Each row is a point on a tangle of strands that fork, close into loops and nearly touch. The rows are in no order.
(in the rows, 128 means zero)
Points whose rows are less than 107 apart are linked; no others are. Some points are linked to none.
z824: 112	120	131	150	151	128	160	141	93	166	126	179	130	122	155	82	112	135	138	117	92	108	111	136	109	126	111	118
z172: 152	155	74	140	132	148	158	144	87	139	178	139	125	169	126	118	149	130	137	125	142	101	172	139	96	108	103	108
z875: 101	120	146	141	116	131	102	112	136	162	91	147	148	113	126	107	77	121	140	126	118	127	110	117	101	119	128	108
z590: 125	125	132	113	109	91	124	113	96	142	113	122	127	113	115	136	103	134	65	124	143	155	129	92	86	160	81	107
z91: 163	152	133	124	93	178	138	133	87	124	175	136	132	126	145	136	122	142	144	129	108	94	109	149	89	96	122	103
z360: 144	116	140	172	118	129	128	144	150	121	144	138	115	86	143	92	135	148	177	142	90	168	132	112	127	83	169	150
z165: 138	120	131	140	166	124	160	129	124	162	88	154	102	149	154	71	151	134	156	126	96	136	112	119	128	121	127	126
z724: 115	154	144	112	101	122	113	165	121	147	148	114	109	136	97	118	133	105	140	83	128	115	147	102	165	122	109	171
z37: 164	152	60	144	148	159	130	122	129	112	167	105	127	149	127	178	161	139	129	150	143	137	155	145	120	89	133	134
z562: 99	72	128	149	161	102	89	111	156	82	131	106	128	78	138	165	153	102	146	128	114	99	157	127	172	128	180	185
z158: 155	121	115	110	136	127	95	90	129	114	80	103	144	167	130	145	118	115	123	154	127	147	110	130	116	138	144	116
z921: 148	149	136	132	132	105	166	97	163	166	70	112	99	143	157	105	128	115	99	124	119	149	158	88	117	154	94	112
z631: 153	125	85	136	142	144	132	117	86	145	96	142	130	146	162	95	98	122	157	166	112	144	131	123	95	134	130	116
z837: 143	146	136	104	125	135	138	118	176	98	157	111	126	131	95	185	127	132	132	122	143	122	123	146	193	150	151	123
z751: 100	134	148	108	106	100	105	168	134	102	143	78	134	80	151	140	127	109	127	101	94	125	129	121	153	136	98	165
z208: 151	137	130	162	148	120	163	103	70	141	125	150	141	88	161	122	77	145	107	117	138	67	141	129	88	123	116	74
z387: 126	122	111	138	142	165	141	145	95	135	154	172	161	117	134	166	108	155	143	149	146	124	111	161	100	118	137	104
z248: 145	153	86	145	147	169	129	142	123	108	192	135	127	140	123	143	151	156	148	134	136	124	191	143	102	95	120	132
z336: 158	159	133	125	152	108	208	111	153	150	105	120	98	157	179	108	153	135	104	131	108	148	140	118	111	148	94	100
z732: 148	111	127	113	146	127	117	97	109	120	80	112	138	160	148	158	123	129	75	143	149	150	108	142	84	160	115	104
z213: 105	134	153	118	105	109	103	125	78	158	120	146	133	135	122	94	113	91	120	94	101	102	114	113	126	129	121	153
z788: 138	116	100	160	128	99	136	137	161	124	112	116	108	163	107	71	158	111	164	139	126	142	174	103	185	122	141	156
z717: 130	144	107	132	115	127	153	101	140	164	127	149	115	146	64	108	96	112	143	123	139	99	142	110	173	149	133	112
z167: 147	139	90	122	133	170	118	146	105	109	148	131	145	163	117	182	185	143	131	126	149	101	125	155	117	104	138	121
z663: 129	121	124	141	115	166	130	110	145	114	162	176	135	101	129	139	149	157	156	168	120	143	84	152	118	82	178	114
z190: 141	119	100	153	112	112	111	136	155	115	105	95	127	148	131	75	121	111	174	158	125	155	149	118	149	110	149	142
z892: 107	127	133	143	99	119	110	129	150	162	96	150	127	119	108	88	109	113	157	127	108	143	108	98	139	109	150	142
z684: 106	178	110	97	116	116	122	119	147	140	95	103	124	128	88	128	108	108	116	116	123	146	158	94	148	144	102	138
z683: 112	103	133	144	141	137	120	132	105	138	117	156	158	100	144	152	78	141	126	144	133	131	87	145	99	122	138	116
z763: 104	107	147	101	151	119	93	162	137	96	133	131	135	142	139	150	171	136	119	115	140	170	118	140	135	149	119	163
z744: 117	120	145	132	119	111	150	102	109	168	101	139	133	138	91	102	104	97	103	77	152	43	167	109	148	161	105	103
z657: 138	130	112	134	126	99	148	130	77	144	163	145	132	127	134	132	99	146	100	125	137	137	117	117	83	136	91	86
z682: 133	162	120	131	129	129	137	152	166	158	127	123	85	129	82	112	143	109	154	111	133	105	149	96	202	120	123	167
z611: 127	145	93	144	129	105	132	145	162	123	141	91	99	86	91	130	126	104	161	131	133	119	163	98	214	111	143	173
z950: 125	139	164	107	113	120	113	128	154	113	109	75	142	100	145	136	102	148	107	111	117	150	136	124	102	128	101	109
z793: 106	103	169	132	164	126	84	126	156	76	135	125	114	84	163	153	171	128	127	117	98	139	143	129	153	114	161	189
z38: 95	127	183	90	95	123	113	165	163	95	121	88	130	130	130	159	166	116	110	95	148	121	102	148	156	135	136	147
z969: 154	119	96	125	129	168	162	122	72	99	135	140	144	123	128	176	124	151	92	150	170	58	106	161	104	144	117	84
z201: 138	122	92	154	135	100	138	105	118	168	76	146	132	161	140	83	96	107	135	160	121	149	130	101	119	142	125	122
z777: 129	134	133	142	159	154	123	140	146	98	188	142	136	97	145	152	148	170	159	131	118	156	165	142	108	101	150	137
z236: 121	111	153	137	120	118	122	130	121	163	78	110	130	153	141	80	105	113	111	105	155	86	134	128	87	145	83	101
z962: 103	99	145	112	141	171	74	122	102	112	126	151	133	142	139	135	155	104	140	138	122	130	105	159	118	109	159	176
z357: 147	168	135	118	113	148	166	113	174	153	141	130	96	126	79	121	98	131	136	115	137	99	165	117	165	155	110	103
z3: 127	130	124	122	123	117	107	78	112	153	92	118	139	149	98	116	93	102	110	100	136	97	162	106	123	148	122	99
z114: 167	147	90	164	144	117	163	121	177	135	145	133	107	130	159	87	131	145	145	164	102	160	146	123	130	114	107	119
z980: 119	123	110	160	145	160	147	145	96	153	167	189	145	117	138	114	111	146	160	134	114	115	139	144	102	109	128	114
z552: 104	116	167	99	118	127	106	121	135	119	122	178	135	104	128	151	143	148	93	120	113	140	67	131	120	138	115	120
z314: 115	124	114	143	130	96	111	150	170	109	124	121	131	69	146	132	130	125	169	146	93	165	158	95	170	122	143	169
z14: 142	120	129	115	174	112	188	121	146	155	92	140	112	167	152	110	172	138	125	134	107	161	133	123	129	146	108	139
z741: 95	89	136	125	150	170	101	140	92	123	103	152	148	118	148	146	115	122	124	151	147	115	79	171	114	121	148	153
z984: 104	92	155	117	95	115	93	165	89	118	136	110	150	136	128	112	123	134	118	133	148	132	89	137	84	142	121	136
z122: 133	126	119	127	130	105	155	115	168	150	72	126	110	167	105	79	154	115	151	126	127	119	128	100	175	135	137	140
z385: 86	100	128	138	95	132	99	97	125	136	125	150	149	133	87	134	113	89	146	145	133	117	97	137	156	104	196	154
z857: 120	89	138	135	102	99	115	149	72	121	114	105	158	124	138	100	90	132	100	143	153	102	110	125	69	157	112	110
z866: 128	128	157	143	172	170	128	171	152	98	131	160	87	120	186	110	187	143	132	115	128	140	116	166	130	122	143	136
z667: 113	139	121	100	122	110	95	138	176	116	116	119	141	113	118	165	135	119	147	134	130	165	139	114	178	125	141	169
z466: 113	115	143	101	99	98	102	173	116	112	135	95	152	149	116	137	136	129	118	120	150	155	124	124	120	151	111	147
z77: 149	186	106	116	113	134	156	130	165	126	163	103	100	97	91	157	97	118	133	136	133	117	172	115	182	152	103	130
z699: 132	149	87	121	97	128	140	134	71	124	162	110	146	159	104	121	140	130	113	127	156	74	141	138	86	107	109	94
z415: 112	130	161	114	120	157	127	113	159	122	164	181	126	103	137	151	153	152	113	135	119	138	72	159	125	110	145	116
z13: 100	147	140	129	105	149	144	110	134	172	171	165	109	125	77	116	96	103	140	107	130	96	128	128	169	124	144	136
z979: 130	92	131	128	135	119	92	103	82	121	88	108	159	138	131	141	92	121	87	132	164	103	128	140	83	152	112	106
z794: 143	140	142	129	112	133	138	174	121	104	187	107	139	120	157	112	134	159	143	125	109	144	145	146	98	121	101	116
z397: 142	151	137	119	113	121	155	145	133	110	141	84	147	126	164	134	111	147	117	129	119	159	148	135	80	142	98	97
z840: 117	118	130	136	139	118	94	119	150	97	159	97	107	85	106	158	147	111	156	118	115	117	160	110	196	109	177	196
z162: 102	98	137	137	165	163	120	132	134	118	85	171	124	123	147	122	145	138	136	158	147	142	68	164	129	125	169	122
z781: 111	113	88	132	147	122	92	114	101	140	127	136	139	157	100	113	114	111	152	135	131	140	145	123	143	121	140	150
z15: 124	116	103	155	150	105	122	118	101	167	99	147	130	171	123	91	100	95	144	122	132	93	129	126	152	125	130	139
z693: 154	124	133	130	138	173	152	158	110	110	155	163	121	146	133	156	185	156	123	118	144	99	93	169	117	119	142	101
z992: 130	120	181	103	55	115	94	129	111	118	128	88	135	130	86	130	134	113	96	94	142	91	107	106	118	140	126	134
z482: 119	98	123	119	139	110	92	130	183	88	113	117	136	131	136	141	163	126	149	165	155	166	126	129	171	115	174	160
z249: 125	94	124	142	109	132	117	115	126	110	117	157	143	101	121	104	124	144	153	179	115	158	82	127	115	101	173	114
z445: 183	152	113	138	119	159	132	122	126	127	151	132	132	126	151	139	117	154	166	145	93	127	108	130	110	96	143	101
z566: 119	155	129	101	106	105	132	115	113	153	83	102	117	124	105	134	109	106	76	113	136	148	169	75	110	161	87	126
z609: 115	147	135	110	134	99	127	129	163	106	124	85	134	72	160	156	110	136	123	121	91	150	121	121	143	135	106	127
z490: 111	122	141	104	137	152	102	118	129	103	128	129	128	165	112	145	162	110	127	118	139	116	91	167	162	124	163	142
z613: 99	129	151	144	119	137	107	130	148	146	143	156	115	91	136	116	128	128	155	126	95	170	109	118	123	87	158	165
z389: 110	120	149	101	109	141	102	98	130	128	126	126	151	155	85	161	111	117	117	106	150	97	104	143	136	136	150	118
z517: 124	138	163	93	105	127	128	145	159	90	163	86	125	103	109	186	139	118	108	101	148	90	116	144	193	144	127	141
z159: 171	161	73	165	142	139	165	121	147	131	171	100	111	130	153	135	123	136	127	165	116	156	154	132	115	99	125	117
z826: 113	149	136	125	140	134	117	148	147	139	120	114	120	137	163	82	112	125	145	120	112	144	128	139	118	116	95	137
z851: 116	130	97	127	156	113	114	123	114	137	124	135	126	133	125	128	130	136	130	136	107	201	147	108	119	129	129	153
z912: 111	129	144	104	130	109	161	126	116	164	82	135	125	184	107	103	140	104	113	96	137	93	145	116	149	168	96	118
z548: 139	96	101	153	130	111	102	135	155	98	117	97	135	139	119	126	140	122	163	161	144	181	165	117	144	113	169	168
z795: 122	175	97	110	129	103	146	127	146	124	124	69	118	121	109	146	114	88	113	116	118	129	176	112	180	146	105	155
z967: 115	96	183	122	154	151	109	170	126	88	154	154	110	116	157	132	194	157	117	108	129	152	110	155	105	129	141	157
z872: 125	124	119	141	172	154	136	140	143	127	93	180	104	141	153	119	147	142	113	150	145	145	87	161	121	150	128	92
z311: 152	142	151	119	112	150	146	132	99	109	155	114	137	128	131	155	143	165	117	113	128	111	91	152	83	113	129	81
z893: 111	131	154	122	120	133	86	144	126	110	171	96	115	115	113	147	146	108	142	82	122	119	163	125	167	110	140	194
z518: 153	122	114	122	158	140	152	113	122	121	125	153	124	150	142	162	142	153	84	152	135	157	94	155	93	146	117	91
z163: 150	95	134	145	156	132	125	94	80	123	102	133	157	81	162	146	83	148	80	139	148	96	130	138	72	140	117	92
z85: 97	89	137	133	105	118	100	108	146	116	83	145	154	123	98	123	121	121	141	164	147	139	78	126	142	114	185	125
z557: 121	124	150	100	120	93	169	173	130	143	95	113	123	171	139	81	166	127	115	107	134	136	141	114	128	165	81	138
z351: 121	139	159	115	66	123	107	129	110	156	137	127	122	137	89	118	109	91	108	87	130	74	123	106	146	136	107	141
z982: 144	113	138	123	112	137	112	69	115	142	138	127	143	129	71	151	85	123	111	96	148	77	142	124	132	146	144	96
z36: 136	129	141	126	113	99	170	163	113	142	142	131	116	142	150	62	146	147	120	127	123	130	129	124	88	154	78	105
z340: 112	116	164	116	116	122	112	167	135	81	179	102	142	89	169	124	148	140	133	119	100	146	136	140	118	127	113	153
z242: 152	141	121	152	151	131	185	101	112	171	113	146	109	136	147	102	105	143	121	123	135	101	134	123	84	125	107	63
z759: 109	136	130	120	99	138	110	99	142	140	154	144	115	118	60	142	114	107	152	127	139	120	107	115	179	105	176	149
z407: 142	143	105	136	147	111	149	131	105	158	153	151	117	126	136	131	114	146	121	125	111	179	137	108	98	124	109	118
z138: 147	118	129	130	163	136	125	131	141	91	120	111	127	112	162	144	152	152	147	149	99	166	107	146	129	118	158	135
z451: 169	147	84	121	129	164	164	100	90	123	148	126	128	155	136	181	139	143	88	163	153	121	120	147	93	124	120	92
z96: 135	121	146	138	141	93	204	116	93	157	117	157	121	131	154	99	127	141	94	114	146	90	139	119	84	161	87	66
z560: 138	144	128	103	113	123	103	98	171	117	122	93	135	148	87	184	113	122	111	115	154	128	134	125	160	144	130	121
z272: 134	139	105	150	139	94	145	138	181	131	122	105	126	95	169	114	110	125	143	144	86	161	157	107	155	132	109	138

How many points has the smallest loop of links through each point below? Write none if it is on no loop.
z201 => none
z840 => 5
z794 => 6
z557 => none

A tip is a point with one link. Name the tips that can be reached along the links from each point below, in the order of the rows.
z167 => z777, z122, z699, z445
z15 => z631, z552
z724 => z213, z793, z992

Name the points in between on the shortest way along the links from the first point to the second, in order.
z159, z788 => z114 z272 z314 z667 z482 z548 z190
z744, z824 => z3 z982 z389 z490 z962 z741 z683 z387 z980
z613, z517 => z892 z875 z683 z741 z962 z490 z389 z560 z837
z201, z415 => z15 z781 z851 z407 z657 z590 z566 z684 z795 z77 z357 z717 z13 z759 z385 z85 z249 z663
